A landscape with many peaks, sampled at points; each row gives a point and its height.
A climber steps from a point to the highest of its 2 nearest points, and stops where none of them is higher. Distance is the straight distance between rows; heights are no part of it.
j648: [  5   4  28  48  20  65 -20   1  23  29  44  45  -6  21 -16  17 -21  13
  -8 -17]  h=151
j700: [-10 -10  34  -7  22   5 -12   0 -13  39  25  32   1  -6  37  36 -37  10
 -24 -23]  h=587
j473: [ 32  21 -11 -23  49  42  -8   0  51 -10  25  13  29  20 -30  42 -54   5
  14 -36]  h=566
j189: [ 28   5   6  63  15  21 -12  -9  28  -9  46  70  12  18 -81 -26  -2   7
 -34   7]  h=231
j101: [-61  21  10  30 -41 105  37  54  -1 -20  -5 -37  20  44  -2 -16 -18 -15
   6   5]  h=302
j409: [-16  28  52  61  19  83  20  -4  37  57  24   3   0  41  -5  10 -73  11
 -16   7]  h=144
j580: [-23  -5 -23  -6 -19 -24   6  12 -12 -47  -2 -37  56  16 -22 -44 -17  16
 -70  -3]  h=212
j60: [-20 -22  -1  -4  36 -68  17 -40 -28 -11  -3  74 -12 -18   3  33   0 -18
  36  50]  h=569
j75: [  0 -55  -3  19   0 -58 -62  15  12  20   3  -3 -53 -29   1  23  57 -18
  25 -13]  h=405
j619: [ 13 -14  30  -6  21  27  19  16  32   3  24  -6  13  44  10 -10 -18  71
 -73   0]  h=607
j935: [-18 -37  28  20   7 -19  10  -8 -26 -35 -36 -35 -23  23  28  -9  46  18
  29  25]  h=433
j417: [ 28 -15   7 -41 -12 -28  15   6  27   0 -21 -59  20 -40 -19 -23 -13 -21
 -58  -7]  h=658
j117: [ 14 -43   1  33  15  15 -21   9  34  -8  56  71  22 -13 -73  37   7 -12
 -40  11]  h=220
j881: [ -4  -9 -48   8 -28 -66 -81 -15 -25 -53  -3 -12  45 -15 -32  10  10 -13
   7 -21]  h=299
j839: [ 17 -28  -9  -5  50 -91 -32   5  31 -18 -10  33   9 -18 -32  65 -34   5
   7 -14]  h=383
j316: [-12  -1   1 -23 -12 -44 -28   5 -25  30  15   5  21 -36  20  19 -32 -13
 -47 -25]  h=535
j312: [-13  28 -69 -47 -58  24  25   6   1 -17 -35 -17  -6   2  11  -7  -1  28
  14  25]  h=146
j657: [-12 -36  18 -41 -13 -67  -4 -28 -45  15  -8  12  -4 -58  35  51  26 -31
  18  35]  h=666
j990: [ 69   9  -2 -50  68  -9  10  -4  59  -5  -7  23  -9   1 -17  50 -28  24
  18 -15]  h=615
j938: [ -8  28  57   2  49  23   8  12 -45   0  20  -6  42  18  18 -38 -23  11
 -57 -25]  h=491
j647: [ 44 -12 -27   6   1 -46 -69   1  -7  10   5  74  -1 -28 -21  64  18  16
  -7  -2]  h=316
j758: [ 13  40 -25 -30  37 -22  16 -38   5 -61 -30  -9  40   4 -26   8 -43 -21
  78   2]  h=732
j749: [  7 -31 -46 -16 -23 -56 -66  -4   7 -53  -7 -29   5   6 -20  18  37  39
   2  -3]  h=282
j87: [ 25 -42  13 -14  -8  53  -3  -6  14 -10  24  26 -17   7  10  40  39  41
   9  17]  h=674
j209: [ 27  12 -35 -18 -18 -20  -4  -4  27  35 -32  -7 -75 -54  -9 -35  45 -15
  18   7]  h=129
j130: [ 33   8  34 -19  -2  48  40 -22 -18  20 -17  27 -22 -18  22   1  15  -3
   8  22]  h=310
j539: [-33  23 -52 -32  20 -31  20 -15  30 -27  -9  -6  17   7   3  15 -63  -5
  57 -18]  h=804
j660: [  2  24 -41  -7  -1 -15  14 -11  28  26   1  25   2 -33 -32  -7 -70 -46
 -16 -10]  h=623
j703: [-14  -8  -3   0 -52  11  29   3  11  30 -18 -29   7 -13   6  -6 -44  -4
 -51  16]  h=696
j176: [-20   5 -43  17 -55 -42 -60   9 -44 -15 -13 -44  20 -13  -3 -22  33 -30
   8 -17]  h=319
j42: [-31 -53 -26  12 -54 -16 -18 -24   7 -15   0  -7  21 -19 -13  49 -22 -23
  10  27]  h=439
j229: [ 12  19  27 -26  75 -42 -14  -1 -16 -15  13  43  22 -35  -1  37   2 -30
  51 -35]  h=253
j802: [ -2  15  57   3  11  30 -36  11 -29   4  13 -46  43 -18  19  -2 -18 -35
  -8 -60]  h=30
j721: [ 41  15   4  20  48 -14 -32  12  36 -16  12 -16  25  -6 -54 -26  -7 -32
  -3 -61]  h=258
j107: [-14  -1 -20  13 -52  19 -12   1  21  45  24  11   6 -34 -30   2 -32 -35
 -42  -6]  h=670
j149: [ -7   5   9  17  78 -33 -24  -3  -3 -35  39  80  34   0 -35  52 -16 -25
  56 -26]  h=224
j561: [ 23 -32 -65 -52 -32  -8 -36   9  56 -29  17 -10  -4 -17 -32  13  44  34
 -11   1]  h=269
j7: [ 35  20 -18  11   8 -45 -74  15 -11  17  18  43  14 -10 -16   1   8  15
 -33 -46]  h=294
j339: [-16   8  70   9  -6  64 -16 -27 -48   3   5  -4  61  -2  14  35 -55   0
 -39   6]  h=556
j543: [-22 -13 -10   6 -10 -38 -27  14 -55   5  14 -10 -32  10  47 -23  94  17
  11  26]  h=426
j650: [-54   0 -59 -23 -53  39  17  20 -30 -22  -6 -10 -18  13  31  -1  46  15
  36  39]  h=150
j533: [ -8   6 -28  -6 -63  80 -10   1 -24 -23  -1   4   7  31  22  27  34  48
  27  16]  h=155
j164: [ 43  19  11   6  52 -38  31 -32  -1 -16 -19  34  20  15 -36 -33 -39   9
 -32  19]  h=369
j878: [-37 -12 -14 -11 -62 -29 -49  40 -58   3  -3 -71  11  -6  46  -1  65 -16
  -1   2]  h=343
j332: [ 47 -12  51 -34  52 -21  23  -9  21  23 -14 -12  -7 -30   8  36 -27 -34
  -4  -9]  h=51
j747: [-12  10   9  40 -58   9  -7 -20 -29  14 -35 -30   7 -42 -17 -23  -4 -72
   6  -3]  h=325
j875: [ 19  16  22  43 -28  51 -31  18 -10  26   0  -7 -36   4  15 -30  47   1
  21 -38]  h=165
j365: [ 27 -31   5 -19 -24  -9 -55 -17   6 -34  -9 -19  42  -4  -1  60 -18  24
  -3 -29]  h=370
j279: [ 26 -20  42  32  17  -2  15 -46   4 -22 -18  -3  35   5 -39  22 -47 -32
  -8  18]  h=408
j823: [-12 -12  -3  44 -18  27   6  21  29  22  43  12 -15   6 -33 -49  24  -3
 -31  -5]  h=296
j135: [ -9  22  53  43  73  40  19  -7   6  30  20   9  -7  52  16   0 -38 -19
  38 -17]  h=672
j795: [ 13  17  30  14 -41  38 -26 -31 -68  -5 -37  -7  35 -32  10   9  -2 -44
  20  -7]  h=336
j743: [ 15  17   4  59  42   8 -37   1  27  32  12  45 -34  36  -4   5 -34  11
  21 -46]  h=159
j816: [ 16 -10  36  21  53  35 -19  -4   6 -20  33   7  18   7 -14  27   1 -39
  48 -31]  h=409
j985: [  0   2   6 -28  16  19  73  14  33  52  15   4 -46 -16  16 -34 -14  -5
 -33  16]  h=289
j373: [-18   3 -38 -45 -42 -46 -38   3 -14  25 -20 -26 -12 -37  44  36 -10 -10
  36 -28]  h=425
j632: [ 48  63  28 -10  42  27  33 -37 -12  28 -36  12   4  -2  19   7 -58 -17
  26  -9]  h=410
j366: [  9  37  42  29  46  56  34   7  -8 -12  -3 -31  16  49  -3 -34 -13 -15
  16 -11]  h=725
j706: [ 12  34 -10 -10 -13  43  -6  17 -13  54  35  50 -28 -28   9 -34  30  -3
 -31 -16]  h=447
j676: [-32  23  16  56 -59  82  21  27 -16   6 -35 -14 -17  40  19 -11  -1  16
  21  12]  h=311
j786: [-65  17 -49  -6 -15   6   6 -11 -14   8  19  34 -10   3  28  22 -32 -16
  68  -6]  h=499
j953: [  8   7 -34 -23 -34 -34  -9 -24 -46 -37 -36  -7  13  -7   2 -13  36  16
   6  29]  h=393
j992: [-39   6  26 -14  45  44  23  14   1 -24  20 -25  42  60  35  30 -60  40
   7 -13]  h=558
j843: [ 39 -48  43  15  13 -26   9 -31  10  -3   4  34  24 -19 -47  29 -15 -13
 -63  40]  h=395
j967: [  1   8   7 -28   1  53  38 -36 -17 -11   1  21  -1 -26   5  20  -2 -42
  60  19]  h=303
j24: [-24 -54  35  44  24  18  -5  24  44  28  43 -30 -22  29  10   8  -8  -3
 -11 -29]  h=557
j349: [-10 -49 -19   0 -75 -14 -33 -11 -17 -16  -5 -38  19  -8   0  30  46  -5
  -8  29]  h=459
j436: [  2  19  22  13  65   4  46 -24  14  29  18  47 -13  25  -3   4 -55 -20
  21  14]  h=635
j669: [ 15  27  38 -25  19 -16  17  -8 -65  -2 -30  -5   5 -28  37 -33  25 -14
   2  -9]  h=862
j716: [ 53 -36  63  -2  82   8  21 -20  15 -48   9 -32  33  27 -26   6  30 -13
   6  11]  h=367
j598: [-31  -4 -61 -74  26 -45  23  10  44 -15  32  16  10 -11   3  24 -44   5
   8  -3]  h=706
j865: [ 26  14 -52 -18 -23 -38 -36  -8 -40  23  26  68 -18   5  19  24  45  52
 -25  38]  h=633
j776: [ 35  15   4  14  13  27  24 -18  18 -18  -4 -11  -3 -28 -57 -45  22 -73
  18   9]  h=659
j440: [  7 -28  17  13  75 -65   3 -29  14 -39  -6  46 -24  -8 -23  30  22 -15
  64  27]  h=528
j853: [-23 -45   4 -21  31 -33   8  -2 -18 -24  14   3 -46   8  34 -16  75  30
  26  37]  h=454
j398: [-15 -34   1   9  22 -60 -52   6 -20  14  29  69 -10  -7  14  66  21   7
  26  -8]  h=292
j811: [ -2 -34   7  -6  55 -27  45  20  40   0  32   5 -28  37   2 -33   4  42
 -44   8]  h=564
j216: [ -7  39  41  88 -80  40  18   9 -16  24 -53 -22   5  18 -29 -47  -7   5
 -37  25]  h=138
j694: [ 48  -2   1  18  14 -34 -65  13  19  -6  -9  -9 -18 -18 -29 -14  33  -5
   2 -50]  h=275
j329: [ -7 -43 -13 -29  63 -49  -1  32  72   3  25  15 -33 -54 -38  51  11 -54
  34  -5]  h=79
j943: [ 13  31 -41 -13  56 -64  14 -14   7 -19  -4  43   0 -10 -34 -39 -28 -23
  14  -5]  h=353
j612: [ 19 -20  27 -36  59  37  84   0  49  29  36  -2 -18   2  -8  10  -8 -35
  -8  29]  h=293
j395: [ 48 -14   8  10  21 -47  -3  -9  13  12  -2  52   5  -2 -27   0 -13  33
 -72  10]  h=381
j928: [ 29  26  46  67 -54  44 -22 -25 -19  33 -16  13  21 -10 -38 -26 -18   7
 -43   7]  h=135
j555: [-54 -33 -24 -17 -42 -28  17  28   3  32  -5 -56 -41 -33  36 -20  25 -31
   1  10]  h=498
j686: [ 34   8   2 -62 104 -47  15  -9  58 -36  -3  -1 -11   6   0  47   5  19
  77  -9]  h=677
j688: [ 51  49 -21  24 -45  15 -27  -6  19  27 -15  19   4   9 -34 -30 -21  54
 -51 -18]  h=726
j979: [ 14 -37   9  20 -31 -23 -14  10  19   8  -3 -20   6  41   6   0   2  81
 -81   8]  h=663
j208: [-55 -41 -24  -3 -26 -26   9   5 -18 -51 -22 -36  12  51  36  23   0  49
  11  31]  h=444
j616: [ 11  10 -11 -21   3 -31  45  10   3  35 -13   7 -50  -8  21 -58  24  24
 -37  29]  h=283
j734: [-18 -45  30   0  48 -19  -1  16  -1 -19  31 -26 -24 -10   7 -25  66 -25
  26  -7]  h=486
j579: [ 63   8  46  22  42  78 -21   2  40  13  25   1  10  -2 -42  29   0 -44
  19 -33]  h=385
j424: [ 41 -39  20 -24  72 -28  11  28  68  19  17  16  -6 -33 -37  62 -19 -38
 -17  -4]  h=62
j301: [ 14  32  -3  10 -19   8   4   5 -10  -1 -56 -25 -18  32  40 -17 -23  45
  17 -18]  h=761
j719: [-29 -19  17   6  22  19   8  -1  25  17  31  12  18  39  18  43 -74  31
 -26   0]  h=636
j920: [-31 -62  -9  -2  26 -56 -52  32   5 -26  46 -14   3  -1  -6 -12  62   0
 -13 -19]  h=438
j146: [ 18 -42 -24  16  19 -45  17   3  72   1  19  37 -36  -6 -64  -3   9   5
 -35  36]  h=525
j918: [-46   4 -23  -2 -30  19  58  11   4  -5 -12  -8  11  38  18  -2 -54  40
 -33  36]  h=721
j310: [ -4  33 -36  10 -33  10 -45  -3   1  17 -12  -1   8  -1  12   4 -44   2
  14 -46]  h=477
j361: [ -6 -21   1  -9 -25  31 -14  18 -34 -19  47   6  34  11  -7 -18  55  30
 -58  14]  h=156
j498: [ 32  18  21  30  26  -3  -6  12  19  42  -1  21 -40  28  20 -28 -10  43
 -20 -33]  h=164
j94: [ 27 -30  -1  11  13 -34 -20 -25  26 -14 -23   8  -4  11  -8  37 -26  22
  14   1]  h=392
j957: [-18  27 -12  64 -18  25  34  -5 -15 -14 -19  23 -17  32 -20 -54   9  -8
  29  30]  h=621
j516: [ 42  55 -10  17 -73  56   7  13   2  37 -32  -4 -23   3  -4 -37  21  46
 -26  -4]  h=743
j341: [ -6 -14 -33 -19 -46 -32 -12   1 -30  57  32  40 -13 -17  21  25  23  17
 -62  46]  h=687
j230: [-23 -29  19  36 -39  24   3 -41  -5  -8 -22 -24  35  -9 -15  43 -64 -45
  16  13]  h=424
j376: [-53 -23  -9 -19 -48 -26   5   8 -70 -22 -23 -31  11  25  58  24  46  31
   8  53]  h=416
j955: [  7 -42   5  10  47  22   8  24  83   7  41 -30 -23  12 -26  13   0 -30
  11 -19]  h=602
j831: [ 23  13 -14  53 -67  30   5 -26  -8   2 -24  41 -19  35 -17 -11  32  67
 -14  52]  h=273
j9: [-21  30  -7  66   2   3 -12 -15 -39 -22 -23  29   1  53  10 -27 -26  26
  31  -3]  h=654
j290: [-72  -6  -1  -5 -53  29  55  33 -24  38   2  -6 -13  25  43  -7 -15  21
 -43  47]  h=744
j237: [-14  18  11  13 -49  21 -21  33 -37 -24 -11 -54  63  23  -8 -32  -6  27
 -79 -17]  h=191
j421: [ 42 -34 -39  -9 -16 -27 -20   8  64  27   7  43 -39 -44 -51  36  13  -5
 -32  21]  h=508
j261: [-46  -4  11   1  -2  29   3   6 -37 -37  -9  -7  26  58  51  41 -18  58
  42   2]  h=488
j930: [-23  47  -5 -14  19   0  51  27   5  13 -18 -46  17   9   7 -62 -54 -24
 -32 -21]  h=580
j563: [ 21  50  -3  34  12  38 -51 -14  11  -1  -4  -4  34   6 -29   9 -60 -17
  23 -61]  h=507
j845: [ 38  -5 -23  25   2   3 -26  -2  49 -44  15  10  30   2 -80 -27   1  -2
 -23 -18]  h=242
j278: [ 13  12  30   4   0  85  48   0  43  40   2   3 -14  40  12  16 -48  53
 -29  20]  h=139
j684: [ -5 -54  19 -16 -13  57  40  -3  29 -27  -1 -38 -15  20  19  22  27  19
  23  30]  h=703
j507: [-32 -45  33   0 -59  19  23  16 -36  28 -11 -31  -8  12  49  13  27  27
 -52  45]  h=768
j141: [-33 -24  16  17  17 -33 -19  -6 -11 -24   8 -33  38   7   6  12 -33 -24
  25 -34]  h=452
j108: [ 19  18 -13  31 -47  68 -18   6  -8 -21 -27 -11 -31  23  -2 -20  63  24
  47  -3]  h=161
j815: [-40 -13  21  15  38 -49  41  -1 -30 -58 -31 -43  -4  25   3 -64  20 -15
  17  32]  h=413
j873: [-54  16 -10   0 -46  45  -7  35 -33  16  -2 -22   3   1  43 -12  -1 -16
  14 -21]  h=561
j523: [-45   7 -48  25 -16 -65 -35  16   2  19   6  -7  -6  -3  -3 -35 -19 -18
 -10 -29]  h=284
j65: [-17 -26   9  15  12  -1  37  31  33   1   3 -51 -46   6  -3 -55  42 -15
  -1   4]  h=518
j423: [-17  59  -8  11 -44 -12  -1  -1 -66  21 -53 -17   3 -23  23 -47 -13 -42
   2 -14]  h=314
j711: [-37  38 -24  46 -51 -24 -18  17 -37  27 -29 -16   6  16  10 -44 -26  -1
 -31 -17]  h=300
j78: [  2 -16  24 -21 -16  53  17  33   8  -6   2 -37 -10  20  35 -14  35  30
 -17  -5]  h=730
j848: [ -3  28 -11 -27 -21  -1 -36 -17 -27  26 -13  15  12 -31  39  54 -47  -4
  42 -40]  h=453
j583: [-73  10  -9  19   0  47  37  61  -8 -46   5 -30   4  69  16 -35   1  17
  10  -1]  h=286
j203: [-11 -14  -4  16  17 -48 -25  14  10  51   3  25 -53 -38  15  16   8 -40
  32 -28]  h=435
j105: [ 15 -33   3  43 -58  19 -48  -6  20  25  12   8  -3  23  -3  34  10  48
 -37  -1]  h=676
j534: [-12   3 -39 -59 -53 -57 -23   6 -49 -15 -32 -70   6 -23  39   3  52  12
  -6  21]  h=371
j768: [-18  20  11   8 -67  -4  -9  37 -75  13 -51 -60  -1  -3  45 -24  48 -17
 -17  12]  h=324
j982: [ 12 -20  11 -65  40  -4 -12   2  -9  -1  36  55  -7 -35  35  66  43  11
  38  -6]  h=270
j794: [ -2  14 -27 -48  20  -1 -19  19   2 -17  29  -8  16 -32  -1  -4  13 -23
  28 -47]  h=481
j923: [ 33 -10   1 -17  10  -8   7 -24  -8   3 -10  46 -38 -37  -7   2  38 -17
  25  32]  h=317
j826: [-16 -22  56   0 -22  42   1 -31 -64  10  -3  13  17 -10  46  44  -2   2
   3  26]  h=581
j47: [ -4   5  -4  14  58 -81 -22  -8  15 -20  -6   0  26  -5 -20  17 -50 -25
  37 -38]  h=411
j295: [ 13 -30 -33 -64 -14 -25  -6  28  31  12  14 -29 -32 -14  15 -10  55  35
 -39  -2]  h=257
j59: [-54   3  -3  56 -62  33 -27   7 -48   1  13  -4  21  26  12  -1  12   3
  -8  11]  h=524
j410: [-31  -1 -11  26  -2  53  23  33   6 -28  -5  -5 -27  72  32 -19  30  58
  35   7]  h=271
j965: [  6  -5  70 -16  39   8  24   5  -7  32   6 -52  19 -27  29  -2 -27 -60
 -19 -34]  h=42
j175: [  6  44  21  11 -10  13 -33 -33 -52  46 -10  54  -4 -31  26  24 -35 -24
  22 -19]  h=431
j913: [ 27   5 -20 -26  22 -50  21   0  43  35 -10  13 -48 -59 -30 -36   8 -41
 -18   6]  h=122
j129: [ -2  34  48   4  13  22  16  10 -57 -30 -41 -40  23  18  29 -22   2 -16
  21 -24]  h=792
j566: [ 52  17 -52 -26   8   5   9 -13  44  -5  -9  64 -38   6 -20  13  -2  48
  13  10]  h=130
j536: [-35  -9  -6  60 -29  20 -20  20 -18  47  51  44 -31  15  11 -29  47   8
 -16   7]  h=287
j780: [  6  24  10  30 -66  30 -22  42  11  32 -11 -54  16   5  -9 -44  -5  24
 -73 -43]  h=176
j995: [ 50  -9  32  19 -43  14 -54 -28 -28 -20 -44 -38  38 -19  -6  20   9  -9
  -2 -28]  h=348
j68: [ -3  34  -9  47  11  24  48 -36  -5 -16 -20   6   2  -5 -46 -49 -26 -65
  41  25]  h=632
j880: [ -9  44 -51 -32 -13 -27 -12   0 -55 -51 -33 -20  27 -24 -12 -59  33 -19
  17  -3]  h=376
j81: [-23 -29  -8  59 -85 -11 -53   0 -47  27  22  -9  19   9   4  32  39   2
 -41  36]  h=487
j618: [ 66   0  41  32  -9  63 -16   4  64  43  17   1 -20 -25 -48   6   3 -18
 -17 -27]  h=373
j124: [ -6  14  46  41 -68  58   6  15 -54  14 -58 -35  -9  -4  26 -21  33 -19
   5  15]  h=315
j931: [-43 -19  32  31  23   6  10  29  16   5   6 -69   7  30  26  -7 -32 -30
  13 -32]  h=506
j610: [ 31  13  33 -60  52 -44  39 -23 -18 -12 -37 -12 -26 -22  34  -9  16   4
  32   9]  h=796
j43: [ -8  19 -15  -2  -9  48  15 -11  15  36   4  47 -31  39  36  24 -42  66
  -3   5]  h=137
j525: [-20  21  43  83 -35  55  32   8  16  50  -8  -7 -14  27 -13 -29 -41  13
 -32  13]  h=140
j62: [ 19  -6  -2 -83  47 -65  -1  -7  -8 -58 -14 -13  20   0  18   5  32  61
   8  -3]  h=591
j205: [-20 -20 -38 -61  17 -36  23 -28  -5 -68   1   6  17 -11  -4  15  14   8
  36  40]  h=604
j727: [ -3  12 -61  14 -97  11 -48  16   2  34  24 -10   6 -13 -18   1  28   9
 -41   9]  h=460
j821: [  5 -31  51  11  24  71  72  -1  28  10  33   3  -6  23 -13  -4  13  -4
 -18  45]  h=298
j704: [-15   2  -8  19 -72  -6 -15 -21 -31  71  12  31   3 -11   8  19 -32  25
 -76  45]  h=720
j193: [  3  -8  -9 -38  51  47  31  23  53 -11  40 -23 -20  21   8  -1  15   1
  35 -19]  h=644
j357: [ -5  39 -46 -72  40 -12  43  14  16   3  34  32   0  -4  11 -33 -21   6
 -17  -8]  h=629
j702: [  9  -7 -33 -27 -15  19  -8 -10 -10   3  42  72   8   0   5  40  15  36
 -14  25]  h=634
j966: [ 52  20 -44 -36  24  20  38  -8  67 -27 -10  -9 -21  -1 -44 -34   6   7
  12   2]  h=136
j891: [  1 -24  18  24  -1 -27  18 -21   8   2 -51 -44 -37   0  13  -5  -5 -15
  34  11]  h=419
j45: [ -2  32  11  -9  44 -73  11 -24 -13   9 -41   0  -6   6  44  16 -59  14
  49 -29]  h=377
j664: [-29  10 -15 -67  37   5  46  17  16 -10   9 -29 -25   5  47  -7   2   7
  43 -12]  h=690
j567: [ -6 -62  29  50 -38  -8  -4  11  21 -13 -20 -53  -3  39   0  -9  21  34
 -38  14]  h=612
j562: [ 27 -14 -14 -90  15 -45 -36   1   8  -4   0  16 -23 -64  16  65  61   6
  42 -11]  h=304
j85: [ 19  41  49   8  20  55  -4  10 -36  27  36  31  16 -12   2 -36   9  -5
 -47 -20]  h=463
j272: [ 14  -5  22  24 -19  44  33  -8  12 -14   6   8  10  19 -35 -27  14  17
 -38  27]  h=301
j233: [-38  16 -60 -20  26 -59 -19  20  43 -13  -1 -35 -25 -13 -10 -39  -9 -30
  33 -42]  h=268
j949: [-10 -30  -9 -42  73 -38  19   2  66 -26  15 -30 -46 -31 -38  15  31 -46
  66  10]  h=95
j822: [ 24 -28   4  22  51 -41  42  -3  59   5  -4 -13 -35  20 -37 -38  -9  -3
 -17  26]  h=541
j971: [ 20  -2  -6 -61  65 -49  39 -12  45 -19  -5 -21 -15 -49 -36 -18  11 -50
  18  15]  h=108
j628: [ 19 -30 -28  -3 -23 -24  -8 -15  27 -54   5  -5  52  12 -59  -6 -15  25
 -57  18]  h=229
j683: [-24   2  41  43 -87  26   2   2 -44  51  -4  -8  14   2  18   3  -8  36
 -75  47]  h=741
j842: [ 18  45 -45 -15   9 -17   7 -18 -17 -42  -7  13  27 -21 -49 -65   4 -26
 -12   1]  h=359
j274: [ 33  53  17  33 -21  31  -7 -43 -20  32 -55  19  -8 -10  11  12 -60  -6
  20 -14]  h=418
j983: [-16 -41  -1 -27   9   8 -12  -3 -12 -43  45   6  39  -4 -10  17  28   3
 -10   8]  h=172
j374: [-19  -8   5 -25   5 -86 -15 -15  -5  15 -35 -21  -6 -38  37  40 -39 -27
  53 -26]  h=398
j614: [ 19  18  25   4  23 -16  32  -5  11   1 -17 -48  28 -14 -32 -44 -49 -53
 -43 -11]  h=616
j69: [ -4   1 -12   5 -18 -54 -12 -29 -29 -18 -59 -28 -19 -29  -5 -29  23 -30
  38  15]  h=407
j882: [ -6  10  -3 -46  56 -72   0 -24  -3 -74  -5   2  37  -6 -11  15   1   4
  51  -4]  h=660
j21: [-42   2  30   5  10  29  29  -8 -41 -13  16   7  53  13  11  -7 -46  -1
 -44  21]  h=527
j198: [ 34   7  17  18 -35  12 -23  -6 -31  35  10  17  -8 -43 -13 -27  57 -34
 -32  -1]  h=430
j217: [ -1  42 -57 -59  -3  43  57  -1  25 -46  -4 -10  12   5 -14 -25 -11   3
  16  21]  h=142
j575: [ -1  13 -41  -9 -72 -26 -57   0 -28  22   3 -12  39 -17  -1  15 -18  13
 -63  -9]  h=485
j921: [ 38  19  33  -5 -11  41 -13  14   4  14   4 -35  31 -37 -20 -28  -3 -33
 -47 -48]  h=21
j288: [ 18  34 -27   2  13  -2 -34 -12  28  -8   9  20  50 -26 -61  22 -73 -57
  12 -42]  h=559
j870: [-25 -10  11  -1  -6 -32   2 -38 -62  -5 -12  34  13  -9  31  35  -8  -8
  40  22]  h=608
j252: [ -2 -42  22  19  18  15 -46   1 -13 -27  64  61  38  23 -22  34  20  28
 -32  -1]  h=197
j199: [-39   0 -50   6 -81 -14 -19  22 -24  53   9 -17 -22 -17  26  -9  30 -16
 -21  18]  h=474
j50: [-12  26  21 -46  42   9  24 -27 -29 -16  17  27  34 -42   5  34 -14 -63
  64 -14]  h=285
j404: [-36  11 -23  37   7 -14  -8   0  -4  29   3  31 -46   8  26 -11 -10 -14
  53 -12]  h=468
j577: [ 65 -10  -6 -18  42  21  19  -4  72  -5  -1  19 -57   8 -24  -2  42  26
  22  10]  h=133
j142: [-22  33 -45 -49  -2 -26  23   8 -43   6  24  28  17 -12  15 -45   8  10
 -44  16]  h=584
j213: [-10 -22  -2  46 -31  -7   8  -9 -15  18   6  28 -31  38  11 -15  23  39
 -23  39]  h=278
j487: [-20 -13  13  -6  17  40  -5 -12   0 -24  13  -4   9  26  27  49  -2   3
  73 -16]  h=446
j34: [ 27  30   8 -31 -14  64  11  13  33  28 -13 -47 -13 -31   7 -18  -4 -34
  10 -39]  h=16
j513: [-37   6  -6 -19  49 -33  43  30  19  -4  14 -45 -14   2  11 -68  -6 -30
  -5 -19]  h=546
j260: [-10  17  -7   3 -67  47  21  44  -3   9 -23 -39 -25   1   7 -44  56  14
 -19  12]  h=758
j396: [-21  -1 -33  -7  58  -7  54 -11  42 -18  24  33 -20  38  -9  -7 -25   5
  37  29]  h=601
j249: [-11  22 -17 -52  21  30  -7   1  10  -1  35  25  40 -20   1  40 -49 -10
   8 -32]  h=516
j2: [-47 -11 -12   9  18 -22 -38  -8 -26   2  40  66  18  23  28  61 -38  28
  26 -12]  h=264
j778: [-53 -10 -36 -63   5  -2  22 -14 -23 -22  37  38  20 -21  22  36   0 -12
  53  19]  h=549
j137: [ 84  -4  17 -10 -11  28 -33  -7  31  17  -6  20  -5 -46 -35  23  25 -11
 -25 -17]  h=362
j519: [-70  -9 -12 -23 -10   4  26  53 -23   5  22 -33  -7   3  41 -35  26 -13
 -10   2]  h=529
j846: [ 56 -21   6 -32 -11 -12 -50  -5  -6  11  -3  44  -9 -62  -2  67  43 -17
   8  -6]  h=340
j493: [ 10 -56 -24  38 -31 -48 -72  -4  14  -3  25  24 -30  10 -19  42  64  24
   0  22]  h=382
j621: [ 14  21  32  24 -29  39 -21  19   9  53  -4 -19 -13  12  21 -12 -14  24
 -35 -43]  h=171
j284: [ 31  25 -37 -28  -1  23  15  -2  30 -19 -28 -21 -46 -22 -15 -46  51  -6
  44   2]  h=134
j695: [-23  14 -32   0  -9 -58   7  -1  -9 -35 -67 -42 -20  33  28 -25 -17  43
  24   3]  h=718
j306: [ 17  -6  -9  25 -20  13  26 -32  24   6  -5  42 -15  -6 -40  -7  -8 -13
  -5  39]  h=308
j658: [ 11 -25  18  17  88 -51  37 -19  30 -28  16  19   0  11 -46 -16  -2 -31
  12  28]  h=519
j746: [ 34  13 -10  64 -42   1 -59 -13  17  45 -18  37 -22  16 -10  14 -27  46
 -18 -23]  h=704
j680: [  9  10  37  26  39  44  46   0  18  17  13 -24 -11   0 -20 -38  -1 -64
   7  -1]  h=686
j359: [ 22  38  29  33   3  28 -23 -10 -34 -14 -28   5  24  40  18 -14 -25  47
 -13 -21]  h=711
j114: [-42   5   3  -7 -63  30  10  11 -85 -31 -17   3  46  33  46  15  21  31
 -24  55]  h=397
j15: [-30  13   3 -18  -4  26  42  11 -11  11 -36 -26 -22  18  63  13 -37  14
  38   0]  h=731
j308: [-30  30 -11 -46  32 -26  -1  15 -48 -26  27   6  40 -15  19 -31   8  -9
  -5 -36]  h=533
j36: [ 41  -3  22 -34  78 -34  38 -24  35 -38 -35 -33 -35  24  10   1  17  23
  61  11]  h=740
j649: [ 10 -11  43 -18  72 -27  46 -10  -5 -57 -20 -54  25  18  -9 -32  19 -22
  21  16]  h=391

Call two points neighbours if one is among the 2 nearest of the other. Go from one point of each pair to the other, from neighbour to neighbour, staying as high as possible. Name the lowest point that can't be avoided.
j873 / j507: j208
j873 / j94: j839
j507 / j657: j658
j979 / j539: j794
j979 / j507: j865
j719 / j873: j727
j301 / j669: j957
